Each row is a point on a tangle of strands that fork, close into loops and nearly touch. The rows are in no order.
In the rows, zero is written as 128.
Points whose rows are less than 98.3 apart are linked; no others are. Some points are linked to none.
sug: [ 98 143  79 146 125 141 133 142 114 102  98 149 120  83  99 159 113 178
 193 122  77  83]
Tanu: [119 100 126 102 171 144  99 177 156 116  98 169 119  99  96  98  91  83
 108 135 183  99]
Fek: [118 130 171  98 120 142  88  93 116 153 112 144 176 199 107 128 145  94
 124 146 192 141]
pasez: [110  87 146 143 170 134 165 145 180 130  91 119 125 144 136 142 102 102
 110 171 133 137]
faf: [ 89 132 135 163 156 133 144 129 125 134 110 110 131 151 123 177 131 129
 145 138 116 147]
Dup: [ 60 149 124 162 111 160 117  98  68 132 154 111  89 100 124 166 156 136
 119  65  73 144]
sokuv: [168 165  99  75 116  79  85 149  76 117 154 155 157 117  81 135 135  93
 179 113 164 114]
Zom: [129 182 105 137 144  79 100 142  78 126 166 104 101 131  96 161 122 116
 168  86 162 126]
viv: [108 127 126 148  89 177  51 128 140 123 134 131 141 118 152  90 162 169
 121  86 136 129]
mobop: [219 110  91  81 131  78 114 179 140  96 125 155 130  98 115  87  96 117
 156 151 148 101]
bifo: [211 133 122 140  87 103  96 141 172 110 172  94 146 136 169  74 137 187
 128 128 147 127]
Mozu: [145 155 140  75 104 104 178 110  77 137 123 174 194 103 104 129 147 109
 127 150 104 143]
deto: [122  98 159 120 133 157 160 122 168 140  81 154 207 154 138 124 135 125
 115 180 128 145]
torok: [127 141  74 137 115 140  82 158 118  98 105 154 130  83 119 120 130 187
 183 103  99  90]
suzu: [102 117  96 177  91 171 100 124 138 122 155 105 117  96 174 131 150 181
 124  82  59 127]
bipi: [134 141 118 132 145  79 200 138 122 129 117 117 129 125 107 185 103 125
 164 165 102 118]
Fas: [131 119 156  87 103 135 134 123 130 141  85 172 227 153 121 129 149 126
 140 185 135 142]
Pev: [116 168 134 124 118 118 129 102  74 138 148 128 142 127 118 133 152 128
 132  99 130 148]
pinu: [137 125 121 140 164  85 138 162 151 123 119 107 120 162 121 169  97 105
 163 164 155 127]
noz: [155 142 109 100 111 110 119 148 109 119 110 164 184 116 112 124 136 140
 166 144 126 120]
papu: [ 81 107 136 142 121 166 171 120 132 130  95 147 156 101 137 145 141 133
 112 138  62 139]
dulup: [ 84  88 169 120  82 234  86  72 147 153 110 155 145 150 145 100 162 128
  62 107 127 126]
filon: [ 56 140 150 149 148 143  45 125  86 125 103 119 100 168  98 164 139 105
 145  97 176 137]
simo: [185 137  85 114 121  87 140 151 117  95 137 139  93  68 133  86 109 150
 148 109 101 107]
demun: [105 130 186  79 105 194  74  62 107 173  94 169 130 177 103  81 151 102
  64 117 179  97]
Loza: [180 129 136 132 128 101 184  97 147 137 187  80  86 140 182  90 120 134
  91 139 116 157]
Gudit: [143 100 150 116 170 148 146 128 175 147 121 135 136 167 113 111  99  80
  85 149 194 111]
pob: [ 61 121 145 128 154 136 124 148 102 120  90 146 115 107  86 166 126  96
 125 117 135 125]
voto: [ 55 157 138 166 131 151  95  97  67 137 131 105  95 146 114 179 158 140
 144  86 107 150]
kemar: [158  92 139 123 163 147 118 136 202 139 128 122 129 173 142  87  97 108
  93 150 193 103]
Kuno: [ 76 108 148 144 181 110 148 174 142 126  83 106  84 126  85 203 102  90
 125 144 161 131]
veg: [187 144 114 142  83 113  78 151 157 113 147 110 176 141 149 104 148 193
 161 130 149 121]
nof: [103 127 143 139 140 129 210 110 115 138 121 123 132  98 128 151 133 113
  99 135  78 153]
lav: [125 136 157 106 142 125 130 107 114 146 133 137 159 164 102 137 131  81
 110 133 182 146]
losu: [160 100 145 135 158  95 163 132 171 128 160  80  60 185 176 116 103 122
 117 176 144 152]
madeg: [158 101 139 127 166  76 145 158 175 123 140  90  82 183 153 138  86  99
 141 182 170 135]
mor: [115 136 153 123 164 111 146 129 114 139 135 118 113 140  90 159 117  72
 106 123 182 145]
pofef: [119 115  82 127 103 165  91 155 119 101 115 163 121  48 135 102 135 162
 136  92  70 106]
Rir: [131 129 164 117 139 123 222  93 118 149 133 133 155 118 123 134 131  93
  81 147 111 162]
fafa: [128  92 142 164 165 117 164 129 163 136 157  70  24 172 172 145 113 129
 110 164 110 167]
Puno: [103 133 123 148 147 154  59 136 128 126 141 118 104 136 127 111 128 119
 119  80 174 130]
mon: [225 137  77  88 109  79 133 156 103 100 133 155 139  77 107  97 115 144
 170 126 113 105]
zosu: [ 95 146  84 155 140 118 134 150 116 102 117 122  75  80 100 169 100 154
 179 108  92  84]
vukeg: [151 170 114 109 124  76 209 114  80 130 149 135 132  82 103 148 125 118
 137 125  88 131]
dez: [172 171  96 123 127  54 184 123  89 122 169 107  91  99 109 154 111 124
 163 118 108 117]
pafa: [137 161 121 103 115  96 195 113  82 132 124 154 175 104 100 157 136 128
 153 146  88 130]
berug: [118 136 176  68 116 165 122  83  90 161 118 181 152 138  97  80 143  92
  72 126 167 121]
Nir: [ 73  81 150 153 176 140 159 163 168 124  71 120 105 128 109 188 104  91
 114 160 129 134]
vunil: [ 83 132 144 139 170 109 138 157 111 128 108 113  93 119  83 186 114  91
 127 119 160 133]
noded: [137 143 162  67 106 135 152  90  83 151 130 175 180 118 104  97 146  96
  91 137 145 141]
Babov: [196 114 133 135 105 111 128 134 189 117 155  95 142 147 184  76 127 176
 117 154 139 130]
mer: [190 141  85 137 105  94  80 160 145  98 136 116 144 126 139 107 126 188
 183 124 134 101]
kazip: [114 104 135 177 160 128 189 121 159 143 129  78  79 156 163 169 122 139
 123 169  78 165]
kufa: [ 97 119 139 115 146 135 137 152 125 121  78 167 164 112 107 139 123 112
 134 152 125 126]
Vip: [179 151 119  68  93  98  59 140 105 127 160 153 184 140 101 111 152 102
 161 124 183 121]
Mebe: [102 112 142 184 168 147 159 115 148 148 124  85 102 168 141 185 135 131
 122 151 106 174]
lagug: [102  97 122 149 122 184 101 118 152 130 151 123 107 106 152 108 129 116
  80  84 119 130]
genub: [125 137 160  82  89 115 120 105 103 150  98 156 222 177 113 153 160 114
 160 179 130 144]
kobi: [ 97 130 132 140 134 134 180 118 106 129 140 124 102  78 126 144 132 109
  93 102  81 145]
Nided: [114 117 141 135 100 195  48 118 155 135 137 139 139 136 145  76 153 153
  94  88 169 120]
kabas: [ 82 112 178 109 106 191  81  82 120 148  89 158 150 161 124 101 152 119
  91 127 154 133]
kasup: [ 76 137 136 146 157 147  54 137 104 121 128 121  90 142 100 142 128  98
 125  79 186 130]
bil: [136 135 161 141 154 115 208  88 119 161 148  98 140 162 125 168 138 101
  98 153 122 185]
bes: [148 165 100 106 138  68  87 162  91 115 151 134 130 129  81 156 115  88
 181 108 176 110]
patib: [144 144  84 171 118 115 133 126 145 110 141  87  98 125 159 134 119 206
 181 128  80 104]
vum: [170 134 144 135 137  95 202  94 136 153 170  88 136 159 154 135 129 120
 107 158 117 173]
bukez: [127 106  92 118 111 161 109 152 123 105 135 163 105  38 135  91 123 128
  99  87  81 112]
vit: [100 143 125 140 154 105 132 151 117 125  96 130 150 160  96 194 116 115
 181 156 141 122]
bog: [127 165 132 113 117  93 119 110  83 141 147 122 168 170 103 173 150 108
 167 131 147 144]
nimeg: [158 157  78 142 117 101  91 152 121 104 129 126 134 117 121 128 123 179
 195 113 125  96]
Zep: [152  89 107 142  97 141 133 134 178 104 152 109  87  91 195  72 120 163
 100 118  78 122]
vizi: [143 173 102 141 143  66 152 135  89 126 166  95  78 115 107 168 113 122
 158 105 132 125]
Dud: [ 65 152 123 146 121 139 161 112  69 128 137 124  95  79 104 173 142 126
 123  85  70 130]
Labud: [ 57  84 141 144 106 198 115 121 141 127  84 155 158 118 144 146 145 131
 108 129  74 137]
zav: [129  91 126 123 131 154 160 133 165 124 118 145 131  86 149  92 118 119
  85 137  98 125]
tatom: [168 104 121 151 100 118 151 125 180 110 155  83  99 134 207  81 132 191
 116 148  83 134]
kido: [152 140  99 149 139  91 112 145 136 111 158  97  79 116 150 106 108 138
 142 105 134 121]
pip: [178 146  89 128 127  60 136 148 114  97 161 107  53  97 141  99  98 137
 155 104 122 108]
nat: [113 132  93 177 117 144 122 129 147 119 129 102 117 118 158 141 136 191
 161 114  73 118]
zeded: [123 138 150 120 161 117 159 119 111 142 163 113  77 103  95 128 114  72
  71  95 174 136]
Sitoz: [150 145  92 174 136  98 103 141 146 113 157  72  80 155 165 132 115 182
 175 123 118 118]
Luru: [ 95 164 131 119 106 133  92 110  72 130 128 149 137 108 118 115 153 141
 137  93 119 133]
vubu: [139 101 157  99 156 182 154 110 172 159 113 161 151 159 112  92 121  90
  61 138 178  99]
naku: [161 122 123 128 119 104 197 108 139 121 158 106  93  92 177  89 120 140
 102 132  75 140]
vona: [155 124  97 120 121 119 138 144 123 103 143 145  88  47 139  77 116 132
 110  95  92 117]
negu: [126  99 139 124 153 129 164 149 168 125  85 148 166 130 131 129 107 109
 123 176 127 130]
zipem: [169  92 136 125 160 100 125 150 196 128 135 102 124 192 154 117  89 103
 128 181 185 126]
zedaf: [124 152 113 111 126  92 123 142 103 125 114 144 175 148  93 177 128 120
 189 149 134 113]
kuv: [122 141 131 137 151 143 106 115 119 137 176 112  77 115 120 104 123  94
  87  71 172 132]
meb: [111 142 182  91  88 122  92  75  86 160  94 147 188 190 115 141 159 106
 135 163 150 151]
Tetul: [120  96  95 163  92 162 119 130 154 114 151 116 105  79 181 113 131 158
 104  92  57 124]
Vuzo: [ 63 160 148 150 129 135  72 104  70 136 105 116 120 174 108 172 153 133
 161 112 139 146]
Siko: [ 63  74 142 140  90 219  71 114 145 130 100 154 149 128 153 130 147 133
  93 110  99 132]
Kur: [146 124 122 149 126 112 187 121 153 129 124 106 144 134 166 133 125 162
 139 162  79 138]
pebar: [145 114 161  90 125 208 112 108 168 168 119 173 157 167 119  67 146 121
  54 119 183  80]
degi: [ 82 143 136 134 101 158  65 116  99 129 108 140 142 132 134 117 156 150
 140 101 124 135]
Mabip: [206 119  97 103 119  88  90 168 157 101 135 137 147 122 135  85 111 141
 154 141 157 107]
kar: [125 105 153 107 114 212  66 117 174 150 113 165 152 162 124  71 145 135
  78 112 189  90]
fitul: [155 141 115 132 117 110 144 132 136 126 123 128 172 129 141 127 134 158
 153 145 112 129]
tapom: [136 110 127 153 137 106 205 124 161 125 125  94  97 145 179 142 113 156
 137 178  66 141]
Vipen: [170 128 140  85  90 166  89 140 135 130 128 176 181 104 125  60 149 159
 106 135 163 121]

How many points has the smallest loop of links through each point below? Write none if it is on no loop.
Mebe | 8
Tetul | 17
tapom | 9
Nir | 7
degi | 16

Name the points in between on the shortest way along the links from the first point to the second, in order.
kido, Zep | Sitoz > patib > nat > suzu > Tetul
Labud, kasup | papu > nof > kobi > Dud > Dup > voto > Vuzo > filon
veg, Sitoz | mer > Mabip > mobop > mon > simo > pip > kido
kemar, degi | Gudit > vubu > pebar > kar > Nided > viv
deto, kasup | negu > kufa > pob > vunil > mor > zeded > kuv > Puno
